Each row is a point on a landscape with many valleys, with its height.
A ball rolls from a point to the lowest of its 2 nearest points, and stops where none of them is lower. Distance is the straight distance between rows; heights are no part of it.
J91: [  4  23 -34 -20  29 -41  -6  40   7 -21  39 -26  21   3 -11   1   0  11
 -18  -6   8  29 -19 -32 -34   7 -13  -5]  height 14.2
J345: [ 24  20  15 -13  -8  11  -2 -39 -24  11  -6   1 -13  -5 -32  37  43   3
   6  27  -4   3  55  19  16   3 -13   2]  height 23.7
J788: [  4  46 -14 -17  21 -27  11  10  -5 -20  -2  -2 -10  -7 -25  36  25  -1
  -7 -16   5  24  18  -1 -12  -7  -4  -5]  height 53.0
J474: [-24  13  26  16 -17  14  -1   8   6  12 -42  39 -43   7   5  31  15   6
  -1  -7 -33  17  29  23 -18  -4 -14  -3]  height 45.1
J439: [-22 -18 -10   7   2  -2  -2  39  15  13   7  18 -14  31  12  31 -11  12
 -14 -17 -19   3 -20  -6 -12  13   7 -15]  height 48.2
J425: [-18  20  17  -6 -34   7  -7   0  -8  -6 -36  27  -2  22   0   2  34  -1
 -10 -27   9  18  27  22   8  16   7  12]  height 47.2
J309: [ 34  -5  11 -11  11  10 -25  -9 -22  -9  47 -56  29  -6 -26  -2   3  15
   1  15  -3   1 -20 -29  -1  13 -10  -4]  height 42.7
J552: [-41  -1   1   6   6  -3  12  -1   6 -12 -38  21  -8  23  49 -20 -36 -45
  -4 -29  10   5 -13  16  12  -7  15   1]  height 59.8
J662: [-10 -35  -7  14 -27   6  30  -6  -1   7 -30  29  21   7  13 -25 -14 -19
   7 -19  23 -21  -2  30  36   8  36  18]  height 19.1
J52: [-15  28   1 -22  23 -43 -11  10  -1 -11  26 -22 -19  -5  15  10  18  -2
  -3  16 -12  32  -2 -28 -47   5  -6 -21]  height 51.0
J994: [ 15 -23  10  -6   9  13  -4 -10 -10 -10  40 -39  38 -12 -13  -5 -27  -4
   3  -1  -4  -6 -17 -10  14   6  -9  16]  height 37.7
J509: [-12  12  18  33 -22  12  14  23  17  25 -50  55 -47  11  19  29  -1  -1
   9  -9 -23  -4  10  14 -19 -18  -5  -7]  height 43.8
J395: [ 21 -45 -20  21 -57  20  -2  -4   9  19 -19  33  16 -11  -9 -41  -1  15
   3  29  14 -39   7   4  28  -2   8  23]  height 19.6
J486: [ 34  -2  13  10 -42  21  -7 -26 -22  13 -32  28   2  11 -23  26  44  10
   1  13   2 -15  37  33  49  -3  12  16]  height 2.9
J295: [ 16  -4 -23  25  -1   7  30  29   4 -16 -21   9   2  -1  32 -14 -61 -34
  31 -13  24 -25 -35 -11  -9 -38  -2  17]  height 32.7
J916: [ 11 -45 -11  18 -51  20  14  -8   1  17 -27  32  21   2   4 -35  -9   0
  12  -2  19 -29   3  23  32   0  30  26]  height 16.9
J613: [ 12  42  -4 -19   1 -15 -10  33 -15 -50  -4 -28  34  24   1  12  -2 -17
 -16 -41  18  -3 -17 -10   7  -2 -12   5]  height 51.4
J861: [ 32  16  -7  34 -27  25  32  11   9  20 -50  54 -14   3  -9  31   1 -11
  26 -16   3 -56  11  20   6 -29  -4   2]  height 15.2
J648: [ 11  67   4 -20 -19 -18 -28  14 -11 -20  10 -27   5   4 -21  16  45  22
 -13   6   3  12  29 -17 -35   0 -37   6]  height 35.4
J676: [ 39   5  16  15 -42  14 -21  19  -7 -12 -11  18 -37  21  -3  42  11  10
  -5   6 -36   2  10  -5 -13 -22 -23   0]  height 35.9
J508: [ 52 -17  -2  13  28  15  -9 -40 -25  19  40 -32 -25 -15 -35   1  21  22
  -1  55  -7  15 -29 -30  -3   1  -3 -28]  height 51.6
J169: [  2 -52   8   1 -23  20 -23  -7   0  22  20 -10 -15  -9  16 -23  -6  30
   0  41  -4   9  -2  -6  -4  23  17   7]  height 29.4
J14: [ -4  44  -8  -8   3  -2   4  25  -8 -21 -27  12  11  29  -9  32  22  -2
 -18 -48  18  -4  11  16  12   7  -4   2]  height 49.0
J17: [ -7  40 -15 -18  28 -49  10   8   2 -16  16 -18 -14  -8 -17  16  27  -3
  -7  -3   0  30   9 -25 -37 -10  -5 -26]  height 52.4
J133: [ 42 -12  -4  26 -32  20  -4 -19 -12  27 -22  30  -7   1 -31  29  34  20
  -6  31  -2 -38  23  25  50 -15  16  10]  height 9.0
J567: [ 14 -11   3  11 -24   9   2 -26   8  27 -13  23 -53 -18  -6  20  17   9
  12  41 -21 -18  33  -3  -9 -14  -8  -6]  height 54.6
J329: [ 34   0 -28  19  -7  10  41   1  17  23 -34  43 -18 -22 -15  17   2 -15
  26   1   0 -60  17   2  10 -27  -5  -7]  height 19.2
J446: [ -6  20  19 -10 -37   4 -39  25 -14 -38 -18  -6  22  29  20 -11  10   3
 -17 -31  -2  10  -4  -5   8   7   1  19]  height 40.2
J623: [-38  80  -2  -8  10 -36 -22  22   6 -28 -31   4  12  29  32 -25   9 -28
 -31 -22  16  26   3  -8 -28  -6 -42  10]  height 58.2
J713: [ 42  -8   0   1  29   0   3 -29 -11  12  44 -33 -27 -16 -29   7  24  11
   4  34  -7  16 -11 -30 -30  10   2 -38]  height 49.7
J978: [-13 -21 -16  10  12 -12  19  27  21   6  -3  26 -30  15  23  20 -20  -7
  13  -8 -26  -1 -19  -2 -20  -8  10 -13]  height 46.9
J522: [-68 -11 -19 -31  14 -10 -17   9  19   6  24 -13  27   2  29 -47  -1  24
 -21  11  27  30   7   9 -24  35  -4   8]  height 5.6
J745: [ 11 -54   0   8  10  20 -19  25  12  13  42 -19   5  -7  -9   9 -31  40
  -7  27 -16  25 -29   1   5  10  -2  11]  height 33.2
J882: [ -3 -49   3  13  29  22  23 -25  20  34  28  -8   7 -51  -8 -32 -40   7
  23  26 -11 -11 -12  -2  -2  -8  -5  10]  height 21.8
J627: [ 32 -23   1   5 -29  12 -14  -6   0  16  16  -5 -30  -4  16   7   1  -4
   7  36 -23 -16   0 -38 -12  -9  -8   2]  height 41.7
J802: [-66 -30  -6 -23  32  -2   3 -19  19  11  30 -22  26 -13  11 -46 -16  21
 -11   9  15  35   1  32  -9  36   5  -4]  height 9.4
J54: [ 34 -36   3   8 -11  17 -21 -22 -17   9  20 -18  14 -17 -24 -16   0  28
  -1  26   3  -2  -9  -4  38   6  25  15]  height 21.6
J915: [ -8  30  18  13  -5   2   8  19   4 -16 -32  27 -24  23  23  27  -8 -31
   7 -33 -17   8   0  -1 -23 -13 -14   0]  height 41.9
J120: [-21 -51  12  -7 -12  16 -17  -9   8  19  28 -21  14  -9  26 -24 -24  15
   3  29  -4  21  -1  -1  -6  27   8   9]  height 31.8
J389: [-72 -23   0 -26  39 -15  12 -31  19  -5  26 -26  11 -18   9 -44 -15  -3
  -6  -7   8  14   4  31   3  15   8 -12]  height 12.0
J403: [ 31 -47 -14  21 -27  29  -5 -25  -1  42   8  20   7 -16 -22 -18   9  18
   7  43   1 -49   7   0  40  -3  15   4]  height 23.5
J294: [ 24  29   3  46 -10  36  38  19   3  -2 -55  48 -13  23  17  23 -12 -24
  23 -38   8 -46  -5  16 -14 -34 -11  -2]  height 10.8
J90: [-16  57  30  19  21  -9   1  18   6 -30 -53  24 -18  41  34  23 -14 -36
  -6 -38 -14  36 -12   7 -35 -19 -25 -10]  height 43.4
J250: [  5 -15   4 -13 -18   2 -13 -15 -25 -17   4 -16  43  -2 -14 -23  13   1
  -7 -14  20   8   2   9  38  25  23  17]  height 24.5
J191: [-35  41 -13 -31  26 -38   5   1  -6 -24  -4 -14  22   7   2 -14  -5 -32
 -19 -32  30   4  -1   1   7  12  -9  -1]  height 13.7
J311: [ 29  31 -15 -12   1 -13  -1  23 -13 -20   3   0 -10  15 -41  44  35  17
 -17 -11  -5   9  17  -4  -9  -1 -13  -9]  height 51.5
J19: [ 44 -34  -2  21  23  14  -4 -29 -14  25  25 -15 -21 -37 -35 -15  -2  25
  10  52 -12   9 -22 -25  10  -6   8  -6]  height 53.5
J659: [-45  33   5 -31  34 -35  10 -19  11 -27   5  -8 -31 -10   5   3  20 -17
   6 -17 -19  13  22   6 -17 -12  -4 -29]  height 64.0
J451: [-47 -19  -7 -17   6 -11   7 -12  12  24   1   5  -5  -8  -9 -12  25  25
  -7  -3   9   7  19  20  13  34  35 -19]  height 54.9
J703: [-25 -19 -14 -10  41 -13  12  14   9  -9  24 -15  13  -1   3   6 -43 -12
   7 -12   2  20 -24   1   6   6   8  -3]  height 49.1
J327: [-14  -6  -4 -19  29   4  -3  -9  13  33  26 -20 -32  -8  -1   5  30  41
  -8  28  -7  10   5  -6 -19  36   7 -41]  height 27.0
J597: [-59  -1  -3 -21 -12 -11  -4   1  16  31  -3   9  -1  16   0 -15  36  29
 -23   3  13   0  17  19 -10  40  19 -14]  height 55.5
J791: [-11 -33   8   1 -57   7 -11  -9  -5  19  -7  14  -3  22  -6 -17  29  31
 -16  14   7  10  15  12  16  25  36   5]  height 29.2
J732: [-33  15  -6   0  11  -6  -4  42  14  -2 -19  26  -5  50  25  25  -4  -4
 -15 -40  -5   3 -19   4 -11  10  -3 -20]  height 49.5
J292: [ 31   9  15   8  12 -24  20 -44 -20   6  16 -26   2 -34 -26   1   4 -23
  23  21  -5  -1  -6 -32  12 -23  21  -6]  height 44.7
J69: [  5  -3  -1 -21 -25   6 -46  14  -6   2  17 -19  -4  12   9   1  30  45
 -23  14  -2   2   2 -13 -12  36  -5   3]  height 33.7
J688: [ 61   2 -14  28 -24  10  13   5 -11  -4 -16  27 -36   6 -34  51  13   4
   9  12  -9 -13  14  10  10 -34 -14   1]  height 29.3
J400: [-21 -23   5  -7  49 -21  26 -27   8   3  28 -27  -5 -37  -7 -33 -29 -16
  24   5 -14  15 -15  -5   4 -17  13  -8]  height 61.7
J587: [-53   4  -3 -17  25 -19  10 -16   5 -22 -11  -4 -10   4  32 -17 -27 -45
  -2 -28   1   1   1  20  12  -9   5 -18]  height 60.2
J484: [ 48 -38  12  19  -4  20  -9  -6  -3  11  41 -31  17 -32 -19 -22 -34  11
  18  44 -19 -13 -28 -33  -7 -19 -17  16]  height 33.6
J64: [-34  24 -11 -28  40 -44   8 -12 -11 -24   9 -31  35 -16  -2 -23  -9 -27
 -11 -18  31  14  -9   5  19   5   4  -1]  height 9.3
J573: [  3 -11 -27 -18  36 -23 -17  37   6   0  55 -29   8  -3  -5  -1   2  35
 -16  16   0  39 -20 -24 -34  21  -9 -14]  height 21.7
J96: [ 28 -18   4 -12 -24   8 -48  19  -9  -2  27 -30 -20  10  10  17  16  42
 -21  36 -19   6 -15 -21 -15  16  -6 -10]  height 36.8
J966: [  2 -17  -1 -13  44  33  -9 -32 -10  38  37 -38  13 -21 -24 -22  24  47
  -6  22  12  12  -4  -2   3  40   2 -21]  height 18.6
J73: [ 32 -30  -5   8  -4 -16  -3  33   0 -13  28 -12  -1   8  15  19 -32 -11
  12  12 -26  21 -31 -27 -25 -12   0   2]  height 42.0
J330: [ 20 -24   9   0 -19   3  -9 -23 -22   2  -1 -15  27 -19 -16 -18   4  -3
   3   8   9  -1   4  -6  42   3  32  20]  height 26.2
J426: [ 46  -6 -41  22 -12   6  37  20  25  14 -25  35  -5 -23 -20   2 -18  -5
  14   2  14 -64  -3 -13  -5 -26 -15  -9]  height 22.6
J366: [-10 -29   6 -10 -17  -2  14 -19 -15  -8 -12  13  36   8   2 -22   7 -13
  -3 -23  26   0   1  35  38  23  40  15]  height 21.4
J354: [ 57 -29   1  24  29  16   1 -38 -16  29  21  -5   7 -46 -32 -26   0   9
  17  41  -9 -16 -15 -21  27 -13   6   8]  height 55.1
J411: [ 60   7   7  30 -44  26 -10  12  -5  -2 -26  31 -37  18 -27  55  10  14
  -3  15 -28  -8  13  16   0 -32 -23   0]  height 32.8
J794: [ 31 -48  -2  21   0  29   5 -18  11  27  31  -8  18 -54 -16 -42 -42  16
  20  47  -1 -19 -10 -19   3 -13 -23  23]  height 27.2
J807: [-51  53   6  -6  12 -19 -17  11   6 -28 -48  14   4  34  39 -21  -2 -36
 -26 -35  22  30  -5   7  -9   5 -18  -3]  height 58.6
J28: [ 53  12  14  20 -41  28  -3  -3 -14 -11 -43  23   8   7  -2  24  11 -15
  19 -13  -4 -38  19  16  34 -32  -3  19]  height 14.0
J136: [ 17 -13 -11  19  -9   6  12  21  -2 -26   2 -13  15  -2  21  -7 -65 -26
  26 -13  14 -11 -32 -11   7 -28   7  26]  height 29.5
J543: [ 40 -20   2   9 -12  18 -20 -14 -11  12  16 -15 -17  -3 -24  15  17  26
 -10  29  -7  -7  -1 -15  28   1  13  -5]  height 14.6
J218: [-23 -20 -13 -22  26  13  -5  -5   6  36  33 -23   9   1 -17  -5  24  45
 -16  12   7 -11   2   1  -5  47   5 -20]  height 23.6
J299: [-56  12 -40 -29  29 -17 -17  24  27  13  25 -11  30   5  18 -45   3  23
 -28   3  32   2   6   2 -26  29 -16  15]  height 8.8
J829: [ 14  33  35  29 -25  16  -9  25   0 -28 -42  28 -18  27  19  33  -3 -16
   3 -28 -25  19  -1   1 -25 -24 -18  10]  height 40.4
J84: [-25  72  -1 -12   1 -22 -29  29  11 -18 -22  16  -3  20  18 -10  31  -2
 -25 -18   9  29  21  -6 -45   0 -45  14]  height 57.6
J910: [ -6   4   4 -17  40   8 -18  -6  -2  14  51 -60  42 -29 -13 -41  -4  43
  -9  24  27  34 -13  -9 -25  32 -22   5]  height 18.3
J937: [-26 -46   0   6  23   5  35 -23  10  19  11   4  21 -29  -2 -26 -31 -11
  18  -5   4  -9  -8  36  36   3  30   9]  height 53.4
J800: [ -9 -39  -9  11 -11  16  18  10  17  18  12  14   3   1   9   0 -34 -11
  14  -3 -14 -35 -11  -9   4   1  -1   6]  height 30.1
J836: [-28  43  17   6  -2   1 -14  14  -7 -35 -47  17  11  43  47 -12 -10 -30
 -22 -46  23  21 -17  14   3  -1   1   4]  height 59.0
J553: [ 23   7 -18  18   5  -3  40   0   0 -12 -37  12   2 -21  17 -15 -44 -47
  28 -14  27 -44 -13  -8   7 -33   0  10]  height 35.0
J819: [ 35   3  17  14 -63  29 -12  -9 -12  -6 -41  32  10  21  -6   9  26  -4
   3 -18  -5 -29  29  27  34 -13   9  18]  height 9.2
J215: [ 35  16 -12  16  17  -4  44 -11  -4  -4 -38  21  -4 -29  10   9 -18 -45
  33 -17  24 -39  -3  13  22 -36  20   7]  height 37.0
J854: [  2 -20  -2  29 -34  31   2  34   6   3 -25  23  12  30  22   3 -36   4
  10 -29   8 -38 -26  16  21 -12  14  13]  height 44.6
J272: [ -5  -2   2 -15 -47  14 -40   7  -5  12  -5  -1  -5  24  -4  -2  43  45
 -31  12   5   1  20   7   1  35   4  -2]  height 31.5
J997: [-34 -46  12   4  36  14  28 -18  14  13  29  -7  34 -29 -10 -14 -48  -3
  11  -4   9  12 -16  37  26   5   2  20]  height 52.5
J519: [  6 -26  19  -6  33   5 -16  -4  -4  20  48 -50   7 -26  12 -16 -18  34
   9  51 -11  37 -27 -15 -29  23  -6  -8]  height 30.0
J856: [-29   1   7 -18  58 -15  -3  -5  -2   5  49 -46  31 -29 -23 -36 -10  28
  -2  12  18  37 -18  -6 -15  17  -8   2]  height 10.7
J372: [-18  15  20  -1 -30   4 -11 -10  -5   5 -26  25 -27   9   7  15  21  -1
  -4  -5 -14  17  28   8  -7  10  -3   7]  height 46.3
J341: [-10 -42  13   2  37  37   9 -40  -1  47  37 -23  11 -26 -20 -25   4  38
  13  24  -3   3  -6  13  11  30  10 -18]  height 13.0
J268: [-61  13  -8  -4  20  -4  -3  27  17  -2 -27  24   8  52  36   3 -18 -20
 -25 -42   9   0 -20  22   2  24  -9 -11]  height 50.2
J143: [-36 -12   7 -13  24 -24  21 -27   5 -15   2 -12  -8 -26  15 -33 -26 -42
  16 -14  -3  -1  -2  12  18 -12  16  -6]  height 60.8
J796: [  9 -21 -10  15  -9   8  30 -13   9  32 -19  32  -4 -16  -8   1   2 -11
  15   3  -4 -51   9  12  28  -6  23   0]  height 22.7
J7: [ -8  -4  16  11 -54  24  -4  10  -6 -18 -34  28  28  48  14 -10   7   4
 -16 -47   8 -13  -7  30  28  13  20  11]  height 42.6
J905: [ 42   9  -9  -8  10 -16  -2   5 -11 -19  32 -21  -1   3 -38  28  31  13
 -10  -1  -5  10   0 -24  -4   1   0 -17]  height 49.3
J196: [-34  14  -7 -21  42 -33  -2  -3  -5 -10  29 -46  35 -24 -11 -29 -14  -1
 -11   1  23  32 -12  -8   1   8   5   5]  height 1.0
J3: [  4 -53   2   3 -45  21 -12 -24  -3  27   6  11  -8  -1   2 -28   6  25
  -1  37   6   1   9   3  15  18  28   4]  height 27.1
J668: [ -5  25  25   1 -17 -17  16 -30  -4 -13 -25  10 -23 -18  13   3  -6 -46
  26  -1 -13  -5  23 -14  -5 -30  -3   7]  height 37.5
J444: [ 20  24  19 -16 -21   7 -17 -23 -23 -12  -8 -10   6   4 -25  20  34  -5
  -4   1  -4   1  35  -4  15   3  -1   7]  height 28.2
J293: [ 24  -6   1  15 -21  18   5 -57  -1  31 -17  24 -31 -31 -14  -4  27  -2
  16  56   0 -31  50   5  15 -18   3  -3]  height 55.7
J193: [-31   9  11  -3  -4  -7  29 -20   3  17 -34  31 -15   0  -9  26  28 -11
   7 -25  -3 -26  31  44  23   1  20 -16]  height 13.6
J113: [  6 -41  -7  14  -8  11  16 -28  11  41   1  22  -7 -25 -20 -11   3  10
  10  25   0 -38   8  -1  27   0  23  -2]  height 25.2
J845: [ 34 -22   5   7 -12   4  -2 -14  -6   8  29 -18  -2 -27  -2 -15 -27 -21
  25  36 -15 -20 -13 -45 -10 -20  -5   6]  height 38.9
J890: [ -1  30  32  45 -17  38  24  10   5   7 -65  56 -10  32  19  32   2 -14
  12 -43   2 -25   2  34  -7 -16  -4   5]  height 6.8
J482: [-39  24 -46 -24  39 -25  -6  30  26   9  28 -15   6  -7   2 -29  10  29
 -23   3  21  10   7 -14 -31  16 -13  -3]  height 11.7
J87: [-24  16   1 -27  39 -26  19 -30   4 -10  17 -20 -18 -23  -9  -3  16 -10
   9 -13 -14   7  14  -2   0  -3  13 -22]  height 63.4
J74: [ 30  24  30  42 -44  36 -10  25   0  -9 -58  37 -20  26   2  35   3  15
   2 -21 -25   5  16  25  -8 -30 -22  21]  height 38.0
J647: [ -5  31 -15   2  22 -17  15  28  -4 -36 -16   1  -3  31  20  18 -26 -37
   4 -33  15  23 -28  -9  -8 -19   8 -16]  height 45.9
J824: [-27  53 -38 -26  37 -46  -1  21  13 -15  21 -22  16  -6  -3 -26  10  -5
 -17  -3  22  18  -2 -30 -34  -4 -22   5]  height 5.7
J342: [-13  -4  16  33 -50  34   4  22   3   1 -46  39  13  46  25  -8  -7  -2
   0 -39  11 -30 -20  27  21   0  26   9]  height 43.5
J172: [  0  18  10 -15   8   1  19 -27  -6  10 -11  21 -18  -6 -23  40  31 -13
   9  -9 -13 -11  39  23   9  -1   0 -11]  height 18.1
J456: [-37 -41  16 -17  -8   7 -29   6   5  -3  40 -27  38   1  33 -24 -29  11
 -10  19   8  35  -7  12 -15  32 -10  24]  height 34.3
J497: [-62  49 -26 -37  33 -28   1  -1  24  -4   5  -3  -8   3  14 -31  30  -5
 -22 -19  19  -8  26   6 -27  12 -18 -11]  height 64.9
J49: [ 72  -7   0  18  -9  12 -20 -36 -29   4  14  -6  -8 -16 -37  20  30  12
  -1  42 -14 -14  10 -11  32 -22   3  -3]  height 22.2
J982: [ 34  -7   1   7 -10  10  -4 -24   0  14  14  -1 -56  -2 -16  40  24  15
   0  49 -24   7  18  -7 -24  -2 -13 -25]  height 53.2
J602: [-11  63  -1   9  25 -18   1  33   1 -43 -32  15  -4  44  25  27  -9 -39
 -12 -43  10  36 -16  -1 -33 -23 -23 -10]  height 44.4
J145: [-60   8 -25 -22  19 -12 -11  25  21  -7  -2   9  21  32  19 -11 -14  -7
 -26 -26  23   6 -11  12  -6  25 -17   4]  height 50.9
J671: [-65   1  -7 -39  54 -36   3 -12  17 -15  30 -27   1 -10  21 -33 -14 -19
   1  -3  -2  13  -5   5  -8   4  -8 -22]  height 15.3
J892: [ 24  29  13  -4   7 -27  19 -18 -21 -18  -4 -11   3 -24 -17  21   8 -32
  15  -4   2   8   4 -16  15 -19  19   2]  height 41.4
J953: [  0   4   8 -11  18   6 -30  -3  -7  10  41 -64  22 -17   2 -31   7  41
  -3  38  19  28 -11 -24 -23  37   0  -5]  height 24.0
J657: [ -3  -3  10   3 -17  -3   0   2 -11 -19 -12   0   5   4  24  -6 -33 -30
  12 -14   0   2 -17 -20  13 -12   7  21]  height 24.9
J810: [ -7  -6  -3 -11  56 -25  23 -30   0  -5  29 -28 -11 -39 -18  -8  -3  -8
  20  -5 -21  10  -8 -10  -1 -13  19 -28]  height 62.6
J501: [  1  -7   9   1  -1 -29  -9  26  -9 -24  22 -26  15   9  25  10 -40 -26
  14   8 -19  21 -36 -31 -23 -11  -6   7]  height 45.2
J13: [ 11  20  15  -4 -42  21 -24  19 -13 -41 -34   7  19  35  13   5  11   3
 -16 -51   0 -11   0  16  21  -2   4  14]  height 41.5
J386: [ 77  -3 -15  26 -11  14  -3 -32 -13  14   3  18 -18 -21 -36  18  17   2
   7  48  -4 -32  14 -11  29 -34  -6   3]  height 26.9
J878: [-21 -31   7   5  48   5  22   2  15  -8  41 -19  39 -18 -13   3 -55   0
   1  -9  10  27 -25  28  10   2  -8  21]  height 51.2
J789: [ 32  17  10   5 -13 -10  24 -24   0   0  -8   9 -22 -31 -13   4  -5 -39
  31  15 -18 -22  23 -21 -10 -41 -11   0]  height 34.8
J323: [ -6 -58   1   8  27  25  21 -28  17  42  37  -9  -8 -35 -15 -23 -16  22
  21  27 -17 -15  -6   6   1  11   9 -14]  height 18.0
J908: [-11   1 -33  -7  42 -21  17  31  10 -26  11  -5  15  21   5  18 -28 -14
  -6 -36  17  19 -32   2  -2  -3   5 -11]  height 47.5
J630: [-30  46   8  -9  -2  -4  -4  12  -3 -14 -41  25   3  20   3  12  31  -3
 -18 -45  20  14  24  25   6  14  -7  11]  height 48.0
J727: [-31  41 -12 -27   0 -14 -25  23   9   2  -7   8  -9   8  15  -1  33  22
 -26 -10   9  16  23 -11 -26  17 -20  10]  height 56.8
J766: [ 27 -11  -2  -1   9 -12  11 -12   0   4  28  -6 -44  -4 -14  30  27   4
   0  22 -25  15   7 -14 -36   0  -3 -36]  height 51.8
J693: [ -3 -49  -2   5  -5  26   1   1   5  11  30  -8  22   3  -2   2 -29   0
   7  -1 -13 -27 -11  -2  16  16  -2  10]  height 32.9
J738: [ 13   8  -1  -6  25 -19  35 -23  -8  -7 -13  -1  -2 -24  -1  10  -2 -37
  20 -15   7 -16  -1   4  23 -16  24   1]  height 39.0
J893: [ 45  12  14  42 -56  36 -11  13  -7   6 -53  39 -25  17 -19  40   4  20
   4   2 -26 -22  22  30   8 -35 -27  11]  height 35.5
J914: [ 42  -6  -6  14 -11   2  19   3  -6  -2 -10  16 -15  -2 -14  33   4  -9
   8   0  -7 -15   3  -9  18 -20   9   0]  height 24.8
J313: [ -7  -5  18 -13 -10 -23 -26  10 -11 -11  19 -34  14   1  25  -9 -16  -6
   7  20 -10  22 -20 -31 -17   4   2  13]  height 47.6
J619: [ -3 -36  -2  -9  36   8 -13  15   2  12  51 -30   7 -10  -6  -1 -17  36
  -7  17  -3  29 -20  -9 -20  28  -4  -6]  height 27.9
J683: [-38 -35  -3  -8  18  -3  22 -16   5  18   8   3   7 -13  -4 -13  -3   3
   6  -6   7  -1   0  20  28  20  34  -5]  height 54.2
J246: [ 29 -30 -26  21 -23  15  19  26  21  17  -8  24   0 -10   1  -2 -32  -6
  18   2  -9 -50 -11 -19   0 -15  -9   4]  height 26.6
J22: [-34   7  10   8 -22   2   9 -10 -15 -25 -44  25  15  39  42 -33 -15 -39
 -12 -44  31  15 -15  26  22   7  15   7]  height 59.4
J976: [ 28 -44  -9  13   4   3  -6  34   1 -10  33 -21   9  -2  -3  12 -42  17
   5  12 -14  20 -35 -14   1 -13   4   9]  height 38.1
J146: [-59  60  -1 -38  29 -40  -9  -7  14 -20  -3 -11 -15  -4  17 -21  27 -11
  -9  -9   3  14  27   1 -34  -5 -15 -14]  height 64.6
J528: [-54  27  -1 -22  -3  -7  -7  10  14  23 -16  18 -26  13   8   1  44  24
 -21  -4   3   8  35  14 -22  27  -2 -15]  height 56.0
J460: [ 37   9  -2 -13  18 -15  -4  -4 -17  -9  53 -41  15  -7 -37   8  20  15
 -12  15  -4  11 -13 -34 -23  12 -10 -28]  height 46.7
J763: [-27  21  23  24 -12  10  34  -8   8  20 -59  49 -10  22   6  24  13 -20
   6 -39  -4 -26  12  43  10  -5   9  -9]  height 10.3
J334: [-17  14   7 -23 -27 -11 -47  35  -5 -37   0 -22  38  25  29 -17  -2   8
 -21 -18  -1  14 -13 -13  -8  17 -10  14]  height 38.7
J637: [ 21 -13  -8  26 -17   1  14  35  17  15 -24  43 -43  10  15  33 -11  -3
  11   1 -27 -15 -10 -11 -24 -19  -5 -11]  height 45.4
J743: [-34 -14   6 -24 -17  -8 -38  24   1 -30  17 -29  44  21  26 -31 -27   0
 -15  -3  10  21 -16   1  -6  20 -13  24]  height 36.9
J461: [  9  41  20 -27 -19  -6 -27  -6 -21 -20   6 -26   8   4 -13  15  35  -1
  -9  -2  -2   4  24 -16 -13   8 -20   2]  height 31.9
J935: [ -3  65 -13  -8   7  -9  -9  36  -5 -45 -28   0  27  40   7  10  10  -7
 -22 -54  23   0  -4   8   1  -3 -24   7]  height 50.1
J760: [ 69  13  -5  16  -5  -6  18 -31  -3   9   0  13 -13 -36 -30   9   8 -24
  26  30  -8 -32  13 -25   2 -36  -9   0]  height 31.3
J230: [ 23   0   3  17 -28  12   9   3  -9  -6 -29  20  -7  -1   6  11 -14 -23
  16 -21  -3 -20   4 -10  17 -20   6  15]  height 20.1
J496: [ 38 -11  12   0 -39   9 -35  13  -9  -7   2  -1 -32  12   6  29  17  16
 -10  30 -34  -1   0 -20 -15  -2 -12   0]  height 38.8
J503: [-22   6   3 -21  12 -23 -13   6  -2  -5  16 -24 -10  -8  18   2  -4  -5
  -3   8  -9  27  -2 -25 -18   5   6  -8]  height 49.6

For each start below, name the point where the ball stops.
J146 => J230
J937 => J230
J905 => J890
J648 => J890
J623 => J230
J935 => J509
J892 => J230
J342 => J3
